Points, in no order, along strands that fork and pass close to each other.
Two points are linked if the straight distance between their rows is under 57.4. Some points are linked to none.
<736>: [ 11  -3  13   3  -1   4  13   8   2  -6  13 -20   8  15 -16  -2  -1  -3
  -6   3   3 -21   3   4  -1   9   7   9   1 -18  13  -8 -20   3   3  -7
  -7 -19  -5 -22   3 -14  -3]
<1263>: [-15   6  -9  -6   0   4   4  -3   0   5  -5  -2  -4 -16  22  21   4  16
   0   4  10  -7  -2  -5   2   0   3  -1   4   3   9  -6   2 -11 -11  -9
   0  14  11 -13  -9  15   3]
<493>: [  8  15 -22  -3 -14   7   5  14  -1  -7  -5   4   9  -9  12  -9  -8  -3
  14  -3 -12  22  -4  -3   1   8  -5   6  14   1  -1  11   8  -2   6  11
  -1  -4  -2  17 -10  -3  -2]
<175>: [-12 -12  17  10   4 -15 -15 -29  -7  -9  10  -2 -16 -15 -33  -9   3  12
 -11   9   4  -5 -17   5  -1 -20   8   2  -9 -35  20  -4   0  -8 -15  -6
  -1   2  -3  -6  16  -2  -9]
<623>: [ 20  -8  -3  24  -9  -5   9  13   6 -21  -2   1  -7   9 -17 -14   3   3
  -1  -5  -8   6   5  -4   3   1   2 -13  16 -20  15   7  -4   2   5   5
  -2  -5   6   1   1 -18  11]
<671>: [  0   8   3 -15  -6   6  -2  10  -2   3  -2  -4  23  -1   9  -4  -6 -14
  15  -8   4  -9   3  -6   2  12 -15   1  -2   3  -2 -10   1  -3   1  -2
   5 -28 -12  -1  -7  -6 -16]
<1000>: [  3  -8   1 -19  -1 -10 -18  -5  10   2  14 -20  21   3  -5   2   6   1
  -3   9   6  -2  -1   6   1  -2  10  15  -5  -3   5  -5  -6  13  10   5
  10  -4  -4  -8  -4   0 -17]
<1243>: [-16  -3  24 -28 -12 -19 -18   2  -5  10  -2  -1  12  -7  14   6  -3  -6
  -8   5  -6   6  16   5   7   9   4   4  -4  26  -7  -4   9  11  -4   3
   8  27 -11   6   7  19 -17]
<810>: [  9 -12  15 -10  -4 -18 -21 -16   0  -3   6 -11  -5   6  -7   6   4   1
 -10  11  -4   6   0   9  -3  -2  13   9  -5  10   9   9   3  13   5   6
   6  25  -4   1   5  20   6]
<523>: [ -6  -6  -1  -6  15 -10  -9 -15  -6  16   6  -3 -25 -16  -1  20   0  18
 -10  -4  12 -13 -13   9  -2 -15  16  13 -10  -2   6  10   6  -1 -15   7
   0  25   3 -11  -4  20  21]
<246>: [ 20  12 -14  -6  -5  11   5 -10  14   3  11  -9  14  13   8   4  -5  19
  -5   0  11   6  -7  -7   2   8   2  11  14  -2   5  -2  -5  -8   7   4
   3  -6   4  -2  -1  -3   0]
<708>: [ 18  14  -9  26   4  14  19   6  -3  -4 -10   3  11  15  25   4  -3  14
   7  -9  -3   7  -8  -7 -13  -2 -12  15   6   7 -10  12  -9  -2   4  -1
  -1  -1  21  -3 -12   9  16]
<718>: [  1 -11   9 -15  -6 -20 -19  11  -5   3  11   5   9  -4 -19  -9   8 -25
  -9   2  -6  -4   3   4   3  12  -2  -5 -11  12   6  -8   8   2  -1   9
   6  -5 -12   5   8 -11 -25]
<714>: [-11 -11  22 -28 -10  -6 -16  10  11   7   5 -25   6  15  12   1  -1  -8
  -3   6   8  -9  29  14   0  10  11  26   5   1   5  -6   8  31   0   3
  13  -1   3   3  -6  30   9]
<1170>: [-10  -7  11 -26 -15  -8 -10   6   8  11   5  -5   5   6  -2  -6  -7 -15
  -9   5   0  -2  33  11   3  11  15   2  16  11  -2 -12   3  33   5   4
   8  14 -17   8   4  -2  -2]
<1033>: [-22   0 -17   1  -3  11   6  18  -6   2  -8   5 -11 -13  21  10   6   3
   4  -3  -7   1   0 -10   8  -5  -3   7   2   3   2   6   7 -15  -6   4
  -2   9  11   4 -13  11  16]
<1159>: [ -5  -4  -7 -10  -1 -11 -15  -7  -2   8   3  14 -15 -10  -9   0   7  -9
   0  -1   0   3  -5  -1   4  -2  -3 -16  -5  15   3  -2  18  -8  -1   5
   5   6  -3  13  11   2  -3]
<832>: [-21  15  -2  -7   2   1  -3   0  -3   3  -3  16   7   3 -22  -8  -4  -9
  -1   6  11  -3  -2   3   8  -1   4 -16  -1   0  -7  -5   1  -5   6  -8
  -4  -1  -8  11  17 -19 -13]
<1255>: [  3  -2  -1  -9  -4  -8   3   7  -1   9  -3  -2   8   3  20   1  -7  -5
  -2   0  -5   4  10  -1   1   9   2   0   5  22  -7   1   2   5  10   9
  -5  23  -2   5 -12   1   2]
<645>: [  8   7  -6 -16   0   3   4   7   4  -1  17 -10  36  20 -10  -8  -3  -8
  -1   0   5  -6   9   5   8  11   3  18  -4   4 -10  -7 -17  11   7   1
  -2 -29 -12  -1   4 -20 -18]
<187>: [-10  14 -12   9   3   0  13  10  -8   0 -14  20 -14  -3   9  -2 -17 -16
  13  -8  -3  11  -1  -4  -3   1 -13 -21   4  12 -14   8  11  -8  -2   2
 -12   8  -5  19   2 -15   4]
<101>: [-11   3 -13   6 -12  -3   0 -11   3 -13  -2  -5 -15 -22  -2   4  -2  16
  -3  15   9   2  -1   3  -5  -8  17 -10  18 -19  20   5   4   0  -8  -2
   0  23   9  -5  -5   3   7]
<134>: [ -3  10   4 -17 -13  -1  -4   5   7  -5   7  -9  27  18  -1 -12 -16   2
   4   5  10  10  20   4   7   9  -2   9   8   6  -5   8  -1   5   8   5
   4  -6  -1  17   7  -4   0]
<560>: [-10  -1   7  -9  -4  -6  -4   9  -7  22   5  14  16  -7  12 -10   0 -21
   4  -1 -16  15   2  -1   4   6  -3  -9  -1  26 -18  -5   7   1  10  10
 -10  16 -12  23  -3 -13 -29]
<562>: [ 10  -1   7  -1  -1  -2   0  12  -5   0  -2  10   9   2  -5 -12   5 -21
  10  -6 -10  -5   7   0   5  24 -23  -9   0  12  -4 -10   0  -6   2  -4
   3 -28   0  10   8   0 -12]
<1146>: [-11   3  -1  10  -2   2   6  -4   4  -3  -4 -16 -11   2  18  15  -2  20
   1   3  19 -16  -5   0   0  -8   6   4   3 -10  11  -3  -2  -5  -5  -9
  -2  16  21 -15 -10  20  26]
<1023>: [  2 -12   7   9  -6 -11  -4 -10   7 -12   1  -7   1 -14 -12  -5   6  15
 -11  18  -1   7   2  10 -11  -7  19   8  15 -20  13   3   1  12   7  -1
   4  22   6 -11  -5   2   0]
<658>: [-12  -5  20 -26   4  -9  -7   3  -7  23   5   3  21  -3  18   0   0 -13
  -7   1 -10   3  14   7   9   5   3  -3 -10  30 -23 -11   3   9   3   7
  -6  17 -19   7  -3   4 -28]
<752>: [ 10 -11   4   5   0  -2  10  13   5   3  -1  -9  -9   8  12  13  -1   1
  -8  -4  -3  -5  -5   1 -12   1   0  -4   1  11   0  -2  -7   3   6   3
 -10  18  -2  -8 -15  -4  14]
<293>: [  1   2   0   3   4  -8  -5 -18  -7 -12  -8   9  11 -16 -22  -2   9  12
 -10   9   2   4  -7   9  -9   7  -7   3   7 -17   8   1  -1  -2  -5  -5
   7  -5   1 -13   8  -5 -17]
<20>: [-11   3   4   8  -1   0   9  20 -18  -6 -21   8  -2  -2  10  -2   7 -16
  11  -6 -17  -4   3  -9  -3   1 -16 -14 -19  15 -13   5  -7  -9  -1  -8
  -9  -9  -2   2  -6  -2   0]
<1289>: [ 11  -3 -18  24   5   9  -3  -7  -3 -12   6   1 -27  -3  -5  -1  -2  10
   5  -6  -8  12 -13  -3 -11 -15   3  -2   3 -15   6  11  -1  -2  -3  12
  -1 -10  15   4  -2   1  22]
<311>: [ -5  13 -18  -7  17  -5  -4  -2 -13  13  -7  10  -4  -3  19  13  -1  -7
   0 -15   2  -2  -5 -10  16   2 -19 -21 -15  28  -8   4   7 -19  -1   7
   1  11   5   9  -1   1   5]
<901>: [  7  20 -18 -17   4  21  12  16  -9   8  -6  -6  27   6  19   2  -1  -3
   4 -19  -1  -2  -6  -9   9   9 -15  10  -6   8 -11  -4  -6  -5   3   4
  -1 -16 -11   0  -8 -10 -11]
<430>: [ 12 -13  10   1   7  11  24  10   9  15  -3  -6   2  14  12  -5 -14  -9
   5 -13   4 -13  10   4  -6   8  -7  23   7  13 -16 -14   0   2  10  -2
  -9 -11  -4   7 -16   1  11]
<1036>: [ -6 -21   5  30   6  -9  15   9  -3 -12  -4  10 -42   8  -2   8  -3   7
   2  -7  -3  -3   3  -7 -19 -19   0 -17  -4  -5   3   3  -6   0 -19  -1
  -8  12  19  -4   0  -2  24]
<764>: [-13 -12  27 -11 -18 -15  -4   8   4  -7  -2  -7  12  -5 -15  -4  -2  -3
  -4  15  -7  -1   9   9  -7  17   6  12   8 -12  11   0   0   2  -7  -6
   2  -5  -9  -3  -2   5 -15]
<928>: [  4  20 -32  24  11  13   5  -9  -3  -7   4  15  -4  -2   4  12  -1  18
  -3  -3  12   2 -30 -21 -10 -22  -2  -6 -16   2  -7  15  -5 -16  -9   2
  -7  12  -1 -18   1 -27  -6]
<1284>: [ 15   6 -18  21   1   9  18  19  -6 -13 -17  20  -1  -9   0  -4   5  -4
  13 -14 -13   9  -4  -5 -10  13 -15 -15  19  -2  -3   4   5   1  -3   3
  -1 -20   3   1  -1 -17  -3]
<768>: [ 11  13   0  -5  -6   7  12  10   3   3  -7  -3  18  16  18 -20 -23  -7
   6  -4  -1  14  23   3  10  15 -10  13  14  10 -15   3  -1   1  19   6
  -4  -1   0  26  -6  -4   6]
<501>: [-17  13  -9 -12  -2   7  11  18  -9   6  -6   3   4 -10  25   4  -3   2
   1  -7 -10   6  18  -6  15   9  -5   6   9  11  -6  -1   1  -6   7   6
  -1  22  10  11 -13   7   8]
<849>: [  3  -9  16   6   7 -10 -13 -10   4  -3  17  -4  10   0 -27  -2  13  -6
  -6   5   2 -25  -8  -2  10  -3  -1   6 -14 -21  13  -6  -9  -8  -4  -7
   4 -28  -4 -22  12  -8 -19]
<434>: [  9  13 -13  11  -1  16  -2 -23   7  -9   5  -9   0   1   1  11  10  26
  -9   0  12  -2 -22 -16  -1 -14   5  -4  -2 -20  15   0 -12 -11  -9 -10
   5  -4   6 -27   3   1  -1]
<28>: [ 13  12  -2   7   0  18   6 -15  18  -2  10 -15  11  14   3   7   3  27
 -10   6   8   8 -16   0  -5  -5  10  19  11 -22   8   0 -10  -2   3 -12
   5  -4  12 -17   0   9   7]
<955>: [-14  16  -4  -6   2   4   2  -3   1  16  -3  12  15  -3   8   0  -5  -3
   5   4  15  -1  -8  -7   6  -2  -8 -11  -6  10 -15  -4   3 -16   4  -3
  -8   1 -12   1   3 -19 -21]
<1056>: [  3 -12  12   3  23 -11 -11 -11   1  22   5   9   5  12 -20  -2   9 -12
  -8   1   6 -18  -2   8  12  -3   1   0 -16  16 -14  -4  -5  -3   9  -2
  -2  -7  -5  -2   6  -8 -10]
<1167>: [-13   3   7 -14 -11  -5  -9   7   5  16   0   9  -4  10  -1 -14 -18 -25
   7   0   3   1  22   3   5   7   2   0   3  17 -11  -4   9  18   9   1
   2   3 -14  26   5  -3   2]
<260>: [  7  23 -34  13  11  19   6 -19   6   3  10   2 -16   0  10  17 -13  17
   5  -5  21  -7 -29 -16  -3 -23   4  -8 -12  -6   4  12   4 -16 -14   3
  -9   5   2 -12  -2 -13  12]
<1165>: [ 21   1  -2  25  -2   6  11   4   5 -12   6  -1 -16  10 -19  -6  -8   3
  -3 -15   2  -6  -6 -12   5  -9  -2 -18   5 -33  12  -4 -14  -3  -2  -2
  -6  -8   4 -13   2 -27  12]
<457>: [ 11   0  11   0 -20  -3  15  27  -1 -17 -14  -2  13  -2  -3 -22  -2 -17
   9  -2 -13   5  22   7   5  22   0  -8  15   0   6  -2  -2  12   5  -6
   0 -21  -5  10  -2  -8  -4]
<1089>: [  3  -9  11  -5  17 -11 -18 -21  -4  15  16 -11 -22  -2 -18   6   0  13
  -7  -4  13  -5 -11   9   8 -22  14  13 -17 -15   7   5  -3   6  -3  10
   4  13   0  -7   3   9  16]
<1248>: [  7  11 -12  21  -3  -1   6  22  -2 -11 -15  21   3 -12  -3 -20   6 -22
  14 -10 -19  13   1  -8   5  15 -14 -24   9   1  -6   8  10  -5   7   3
  -4 -22  -1  21   8 -21 -15]
<646>: [  1  -1  24  -9 -12  -6  11  17  -5  -6 -10   0  21  -2   7 -11  -1 -20
  13   6 -17   2  22   7   3  17  -3   1  -1  10  -7  -4  -9  13   9  -8
  -4  -7 -12   0  -7  -2 -17]
<689>: [ -5   1  -7 -12  10  -2 -10  -8  -2  15  -3   1 -18   2   7  11  -1   0
   4  -2   3  -4  -3  -1   4  -4  -6  -8 -13  23  -8   5   4  -8  -1   0
  -1   5   4   9   1  20  15]
<119>: [  3  22 -15  16   5  12  -4 -19  -9   2  -6  15  10   0   3   6   2  14
   6   3   7   3 -21 -13   0  -8  -5   6 -11   3  -6  13  -1 -20  -3  -3
   1   0   1  -8   5  -3  -5]
<1282>: [ -1  24 -32  14  -5  20   4 -10   7 -11  -4  20  -7   0   2  -7  -7  -7
   9   1   8   9 -10 -18  11  -8  -6 -29   3  -1   2   7   6 -11   6  -4
  -4  -7  -2  13  11 -16   0]
<460>: [-13   1  24 -23 -13  -5  -4  12  -3   6  -6  -5  19 -12  17   2   0  -4
  -1  14 -20  20  20  12   0  10  11  17   7   7  -5   0   3  26   7   3
   5  25  -9   3  -7  15 -11]
<544>: [ -5 -26  20   6  -3 -18  -1  -7   2  -3  -4  -9  -4 -17  -4   7  15  11
 -20   9  -1  -5   2   9 -17  -1   8  11   4  -7   7  -4   2   9  -3  -2
   3  30   0 -24  -5   8 -11]
<1171>: [-13 -10  -4   9  -1  -2   7   9 -12 -10 -16  10 -19 -12   7  10  12   1
   8  -4 -13   2  -7  -6 -19 -13  -3 -18 -17  13  -4   3  -2  -5 -13  -8
  -8   8   1  -1  -4   2   8]
<947>: [  4 -19  19   0   4 -21 -16  -7  -7   3   1   3 -21  12 -18  -4   7  -9
  -8   1  -5  -3   8   3   8  -3   3  -1 -12  16   1  10   3   4   3   4
   2  18  -1   8   9  13  14]
<1059>: [-10 -15   9  -4   1 -20 -20 -23   4   8  12  -1 -16 -16 -32  -4   4   1
 -14   9   8  -8 -12   6  -5  -7   9   0   5 -18  14  -9   4   4  -6   0
   6  15  -9  -5  11  -5 -16]
<1012>: [-14  -5  -7 -10  -6  -5  -9  -3   5   2  -2  12  -4 -16   4  -4   6   0
   1  12  -8  10  15  -4  12   4  -1  -3  14   8   4  -2  14  -6   0  -1
  10   9   7  12   1  11  -3]
<1205>: [ -1  11  -8 -14   0 -12 -13 -16 -10   1  -1   8  22 -16  -9  -3   1   8
  -5  11   6  14  -5  10   2   3   3   9   7  -2  -1   2   2   0   2   4
   9  13  -9  -1   4  -8 -24]
<878>: [ -5 -10  14 -25 -12 -16 -22  -4  18  -2   8 -28  16   3   8   8  -4  -4
  -6  20   8  -2  12  13  -7   1  18  21   0 -12  12  -3   0  28  -3  -2
  17   5  -5  -3  -3  18 -12]
<982>: [ -7   6 -12  21  10  16  -3 -16  -6  -9   9  16 -25  -7 -18   7   3  14
  -4  -9   7   0 -29 -14  -4 -21  -3 -18 -12 -25   9   7   9 -22 -22   4
   0 -10   1  -9  18  -7   0]
<333>: [  8   1   4  -4 -13   8   0   1  13 -12   5  -8  12  12  -4  -5  -4  14
  -3   5  -1   7   8  -3   6   8  -5   4  15  -6   8   4   1  -8   8   2
   5  -8   8  12   5   6   8]
<1229>: [ 15 -16   8  -6 -11  -1  10  16   5  -3   1 -15 -13   6  -4  -1   4 -16
  -1  -2 -11  -5   9   8  -8   3  11  -4  10   4   6 -10  -1  21   6  -4
  -4   1  -6  -4  -7   0  10]
<151>: [  4  -3   9  -1 -18  -2   5  15   1 -18 -11  -1  13 -12 -10  -9   8   1
   1   8 -12   6   5   3  -1  16   0  -6  18 -10  16  -2   0   1  -6  -6
   1 -22   0  -2  -4  -2 -15]
<831>: [ 17 -13   6  24   1  -4 -11 -11  -4 -11   7  -2 -25   3 -15  -7   6   9
   6  -7  -7   2 -11  -8   4 -24   0  -6 -13 -25  16   3  -2  -5  -4   6
   4  -5  15  -4   0   8  23]
<108>: [ -2 -10   2 -11  10  -2  -5  -4   7  14  11 -18 -11   1   3  19   1  16
 -12   0   6  -5 -15  13 -12  -1  12  21  -1   3   2   1   5  -2  -1   4
   0  14   5  -4  -8  24  17]
<1013>: [ -4  -5  -8  29  14   1  -5 -24 -10 -12  -1   7 -35 -11   5  18   1  27
  -1  -7  13  -9 -17 -12  -8 -36   4 -13 -18 -18  12   7  -2 -12 -24  -2
  -3   5  22 -17   6  11  20]
<188>: [ -2  11   8 -30  -1   6   5  17  -1   7   3 -16  38   2  30   4   6   4
  -6  -3 -13   8  17   8  12  10  -3  21  -1  12 -12 -14  -8  15  10   4
   4   1   5   0  -3  13 -18]
<419>: [-11   0  -5   2   6   5 -15 -16  -7  -8  -4   5 -11  -7 -15   6  21   2
  -6   2   1  -7  -9 -11   8 -14  -3  -7 -18 -13  18  -1   0 -11  -8  -7
   7 -15   0 -11  11   7  -5]
<1225>: [ -3   3 -17  16   5  -2  11  10 -13 -14 -10  17 -10 -11  15  15  -8   2
   6  -9  -5  13 -16 -12 -18 -10 -11 -20  -9  17 -11   8   2  -4  -9   5
 -12  16   5   1  -2 -17   0]
<549>: [  8 -13  13  20   6   1  22   7   3   1  -1   6 -18  12 -17   0  -6 -12
   2  -5   1 -17   0  -1 -11   2  -8 -15  -4   3  -2 -10  -6  -7  -8 -10
 -13 -19  -3  -7   3 -12   9]
<973>: [ 10  -5   5  -5  11   1   3   4   0  13  11  -1  13  16 -20  -8   2 -16
  -3  -5  -5  -9   8  11   2  12   1  13  -2   9 -12  -1 -11   5   9   5
  -3 -18 -12   4   5 -14  -6]
<589>: [ -7  33 -28 -13   2   7  -2 -16  -3  10   3  10  12  -3  13   3 -15   1
  15   9  21   7  -7  -2  12  -3   2  -1  -7  11 -13   3  -2  -5   7  -5
  -3   4  -8   3  -2  -8 -10]
<723>: [ -1  16   0   1  -4   3  -5  16  -6  -3  -3  19  20  -7  -3 -20   9 -27
  15  -3 -16   7  -3  -2  14  14 -18 -19  -4  11  -8  -1   5  -6   7  -6
   1 -24  -6  21  17 -13 -28]
<558>: [ -9   9 -33  25  -2  18   2  -1  -1 -15  -8  19 -18  -9  11   1   5  -2
  12  -1 -11  12  -1 -20   7 -11  -6 -16   5  -2   1  15   9 -11  -3  -1
   3  -6   9  10   0  -4  12]
<802>: [  3  -5  14  -1  -1  11   6  -4  27   3  13 -27  -2  17   6   3  -5  18
 -11  11  12   0   1   8  -5  -4  11  23  10 -21   7  -6  -3   5  13  -8
  -1   1   8  -6  -5  16  20]
<221>: [ -2  29 -29 -20  12   9   4  -6  -9  13  -1   7   3  -9  31  13 -13  -4
  15  -8   9   4  -5  -5  14   0 -10  -8 -12  22 -13   5   5  -9   3   6
  -1  11  -3   4 -11   3  -1]
<347>: [ 19  11 -11  -6   7  11  12  -3  -8   4  -4   6   7   2   2   2   6   4
   6  -2   0  11 -16   7 -14   9  -5  -7   5  10 -13  -4  -5  -1  -2  -3
  -3 -14  -6  -6   4  -6  -9]
<353>: [  7  -1 -20  13   9  17   0   6  -2  -6  -2  -2 -14   3   2   7  16   3
   0 -17 -11   0 -15 -12  -1 -11 -10  -4 -12   4  -1   8  -8 -11  -1   4
  -1  -9   8   0  -1  -3  18]
<142>: [  3   8 -20   5  -2   7  15  -3   4   8  -1   6 -14  -3   5   3 -21   2
   8   2   4  13 -12   5 -17  -2  11   2  16   2  -9   8   3   1  -1   6
 -11  10  -8  10  -7 -13   9]
<31>: [ -6  -1  14 -15  -5  -3  -4  10  -5  -6 -13  -9  26  -5  10   7  11   5
  -7   9 -14  12  11   6   7  10  -2  15  -2   4  -1  -2  -5   4   5  -3
   7   5   6  -4  -5  16  -8]
<787>: [  8 -10  12  18   5  -7   7   0  -2  -3  -5   2  -7   4  -6   5   6   8
  -3  -1   5  -9  -5  -1 -11   2  -4 -12   2  -1   2  -6  -5  -7  -2  -3
  -6   7   6 -17  -4  -4   1]
<104>: [ -8  20 -19   7   7  16   5  -8  -7  -7  -7  13  -9  -7  -9   8  -6   7
   3  -6  12  -2 -25  -8 -14  -7  -7 -20  -3 -17   3   5   9 -17 -21  -3
  -3 -15  -7 -11   6 -19  -2]
<734>: [-13  18 -18   3  -7   3  -8 -16  -6 -13  -5   6 -12 -16  -3  -3  -3   8
   6   9  16  -2 -13  -7  -7  -6   4 -20   6 -26  18   1  11 -10 -12  -3
   6   1   2  -9   1  -5  -3]
<1008>: [  5 -13  -8   5  18  -2  -8  -9  -9   1  -4   6 -17  -6 -13   8  24   1
  -8 -11  -9  -8 -13  -8   7 -10  -7 -10 -21   9   2   1  -3 -12  -3   2
   4 -10   5 -10  10   3   5]
<212>: [ 10   8  -8   3  -8  12  11   5   8  -3   4 -17   2  15  -6  -5 -11   6
  -2 -10  17 -16 -11 -11   2  -1   3  -2   7 -23  13  -8 -13   0   2  -2
  -5 -10  -9 -16  -6 -20   4]
<165>: [ 13  -3  14  14   0  -2   1  -6   6  -8  -3  -6   3  16   3   2   6  11
   1   1   4  -2   1  -6   0   4  -9   1   2  -4   7   0  -1 -10   4  -5
   8 -12  14  -8  -4  17  13]
<661>: [  0  -8  11   9   8  -7 -14 -29 -10   0  15  -5 -29  -3 -21  -6  -4  13
   0  -1   5   2 -16   3   6 -29  10  -4 -17 -33  13   3  -1  -5 -10   1
  -2   6   5  -2   7   5  19]
<92>: [ -1  -3   9 -26 -10   2   2  18  13  12   5  -6  20   5  17 -12 -10 -15
  -1  -1  -9  13  39   7   8  12  10   9  19  16 -14 -10   5  34  12  11
   4  14 -10  20  -5   0 -12]
<507>: [-11 -21  21  -7 -11 -10 -15  -2   5  -6   5 -15 -13  -1 -11   0   4   5
  -7  10   1  -6   6   5  -5   4   5  11   4 -18  20  -4   5  -2 -16  -3
   9  -2   3  -5  -4  25   3]
<360>: [ -1  20 -29  21   0  14  17  10  -2  -9 -15  10  -9   2  20   2 -11  -5
  10 -12 -14  12   6 -14   8  -3 -14 -11   9  11  -9  12  -2  -6   9  -2
  -6   3   9  18  -5  -7  17]
<1164>: [  2 -12   3  -6  19 -20 -23 -21   1  14  17   1 -11 -10 -33  -3  11  -9
 -12   0  18 -15 -17   9   8 -16   7  -4 -16 -10   3  -8   0   7   4   1
   4   3 -10 -11  11 -11 -17]
<520>: [  3   3   9  16   1  -4  -8 -16  -2 -10   7  10  10   3 -35 -11   5   0
  -3   8   3  -5 -16   0   0  -3  -1  -4  -4 -26   7   1  -3 -10  -4  -8
   1 -24  -3  -9  15 -15 -17]
<880>: [  0   3  -4  20   4  -2   0 -22  -1  -5   8  -9 -29  -3  19  21  -7  31
   0   2  17 -14 -15   3  -9 -20  10  -4  -4 -15  13   6   3  -8 -21  -7
  -5  16  27 -18  -3  26  30]
<317>: [ 15   0 -15  10  -5   9  17   0   9   2  -1  -5 -14   8  11  -4 -22  -2
   7   0   5  11  -3   8 -12  -2   5  15  19   0  -6   4   4  12   8   5
  -8   5   8  14 -13   6  27]
<921>: [  2 -15  10   1   3 -11 -10   4 -12 -12  -7   3  -5   0 -31 -14  15  -8
  -7   0 -15  -2  13   8   5   5  -1  -2  -6  -5   8   5  -2   1   3   2
   6  -1   2   6  10   3  11]
<409>: [-12   1   3  -7  -5  11   1  14   4  10  -9   0   9  -3  16 -19   5 -14
  16  -5 -21   9  22  -8  12  11 -14   6   2  15 -15   0   0  -4  12  -6
   3 -14  -1  24  -4   9  -3]
<892>: [  3  -3  -1 -23  -1 -12 -11   7   2   7  15  -9  35   8  -3  -8   0 -11
  -5   6   5  -7  19  12   6  10   9  10  -1   6  -8  -9  -9  24   9  11
   5  -3 -13  -4  -2 -23 -27]
<625>: [-13 -20  24 -12  12 -20 -23  -9   2  21  13   0   3  13 -20  -4   5 -13
 -12   8   9 -22  16   8  10  -1  10  12 -15   9  -7  -6   0  11   1   6
   7   2 -12  -6  10   6  -8]
<858>: [ -9   5 -10  12  -9  16   3   3   3  -1 -13  10   4  -4   1  -2  13   2
  11   0   2  -3   3 -18  10   0  -9  -2   9 -17   9  -2   4 -10  -8  -7
   7 -25   1  -7  -3   0  -3]
<632>: [ 15   5 -12  -4  11  -8  -2 -15  -8   6   2  -2  18  -4  -4   8   3  15
  -6   5   9   9 -19  11 -12   3  11  18  -4   4  -6   5  -6   0   2   5
   2  15  -1 -13  -6   0 -17]
<443>: [ -2 -14  24  -9  11 -16 -20  -8   6   0  15  -4  15   8 -24  -7   9 -12
  -6  12   3 -19  18  11  13   1   3  12 -15  -9   5  -7 -11  11   6  -2
  12 -25  -5  -8  16   0 -13]
<1306>: [ -1   0   1 -16  13   2   1  -9  11  26   5 -10  -5   5  20  19  -9  10
  -3   1   6  -2  -7  11  -3   0  10  16 -10  28 -14   7   3  -2  -2   1
  -6  14  -4   8  -6  21  10]
<382>: [ -5  -7  12 -10 -11 -12 -12  17  -4   9   5  12  16  -1  -9 -17   4 -32
  -1   2 -23   5   9   3   5  19   0 -10   0  20 -12   0   8  12   7   9
  -1   0 -19  26   6  -9 -28]
<1319>: [ 18  -7  10   5  -7  16  19   4  21  -9   2 -19  -2  21  10  -8 -11   1
   1   4   3   2   8   7  -8   2   5  21  14  -6  -4  -2   1  12  18  -3
  -2  -2  10   8  -7  19  25]
<1051>: [  6 -22  13   7  10 -17  -3 -12  -8 -10  -6  -3  -4  -9  -2  11  14  13
 -21   4  -4   3  -5  10 -14  -8   7  12  -9   9   0   7   1   7   3   6
   3  35   8 -12  -1  19   8]
<1087>: [ -7 -12  17 -19 -11  -5 -14   9   8  -4   1 -14  -2  11   1  -5   4  -6
   1   6   0  -7  22   4   6   9  -1  12   5  -7  13  -2   6   7  -1  -1
  16 -19   6   7  -2  26  10]
<338>: [ -6   4  10  -6 -14   0  10  19 -11  -5 -17   4   4 -14  16  -3   0 -12
  17   1 -13   7   6   0  -4   6  -5 -16   0   9  -1  -7  -6   5   1  -9
  -6  -1  -9  -1  -9   1  -9]
<1078>: [ 21   2   4   6  14  13  21   7  -1   9  -6  -7  19  16  21   4   3   3
   4  -7  -1  -1  -1  10  -9   9  -6  23   4  10 -17  -4  -8   3  11  -4
  -7  -1   8  -7 -19   7  11]
<833>: [-12  -8   0  13   0   5  -1 -14   3  -9  -5  -7 -15 -12  -7   9  18  23
 -11   3   4  -9 -15 -14  -2 -18   5  -9  -9 -18  16  -6 -10 -13 -12 -15
  -1   4   4 -23   7   0  -6]
<515>: [-16   1   0 -20  -2   1  -7  10   2  10  -1  14  18 -15   4 -10  10  -5
   3   3 -14  14  23  -2  17  13  -8   0   8   8  -9  -4   8  -4   3   5
  13  -6   2  19   8   1 -20]
<910>: [  0 -12  19  -6  -7  11  16   7  19   7   2 -11   5  21  11  -5 -13  -3
  -2   3  10  -1  24  10  -1  12   1  18  14   5  -9 -11   5  10  13  -4
   0  -3  -3   7  -4  10   9]
<1073>: [  8   0   9 -22   4  10   6  20  11  10   8 -17  30  12  28  -7  -6  -8
  -2  -6  -2   4  28  11   6  15   1  27   9  16 -20 -13  -1  25  20   9
   7   6   6  13 -14  11  -2]
<727>: [  2   9 -10  15   9   8  15   3 -13  -4 -15  24  -3  -6  -7   6   3  -2
   4  -9   0   1 -12  -3 -14   9 -11 -24   2   0  -8   0   0  -9 -12  -6
  -2 -15   0  -7   9 -15  -4]
<565>: [ -3  23 -30   5  -2  15  12 -10   4   0   6   2 -11  -8  17  14 -22  14
  12   3  16   2 -14  -5  -3  -8   6   2   6  -1   1  10   7 -11  -7   3
 -13  12   3   3  -8   3  19]
<272>: [  0 -11   4  27   0  -3  12   7  -1 -14  -3  12 -33  11  -8  -2 -11  -6
   8  -8  -5   0 -12  -7 -17 -15  -8 -27  -3  -1  -1   5  -2  -8 -14  -3
 -14  -5   1   9   6 -13  15]
<490>: [  7  -9  10  -2  -6   2   9  11   2 -14   1 -21  -9  -5 -13   0   9  -1
  -7   3  -5 -12   2  13  -7   4  18   0   8 -24  18  -9 -10  15   0  -7
  -6  -5   0 -18  -3  -2  10]
<1257>: [ -1   3   3  -1   0  -1   9  13   2  12  -5   5   7  19   5 -22 -24 -32
   6 -12  -7   4  18   1   9  14 -15  -2   8  21 -19   2   3   1  13   5
  -8  -4 -12  35   2 -15   0]
<288>: [-10 -13   4  21  13   1   0  -7 -18 -13  -2  11 -27 -10 -15  13   7  19
  -2 -13   1  -8 -18  -7 -16 -23  -2 -11 -21 -18   7   6   2 -12 -29   0
   2  -5   9 -13  11   1  15]

A fork is a point with three links, a tip a point with one. Leave the first point through the second and follow the links. Name the first fork or tip that comes.
<768>; <1257> -> <718>
<558>; <360> -> <632>
<443>; <625> -> <1282>
<1255>; <501> -> <104>
<982>; <288> -> <752>

Follow the links from the first point to the second, and from the first to the third. Name the last point that the two ways share.
<221>; <1170>; <1059> -> <661>
<658>; <1164>; <910> -> <28>
<1243>; <1023>; <661> -> <333>
<560>; <1284>; <353> -> <333>
<1319>; <955>; <947> -> <28>
<768>; <982>; <623> -> <752>
<101>; <768>; <623> -> <752>
<734>; <272>; <430> -> <787>
<1036>; <727>; <409> -> <787>
<1059>; <221>; <382> -> <661>

A fork is a point with three links. Follow the links from the first point to the second and name the forks in between, in order.
<982>; <188> -> <752> <787> <333>
<382>; <689> -> <333> <28> <661>
<831>; <272> -> <28> <333> <787>
<560>; <260> -> <333> <28> <1319>
<1306>; <802> -> <661> <28>
<1036>; <382> -> <787> <333>
<31>; <661> -> <333> <28>
<1146>; <1008> -> <752> <787> <333> <28>
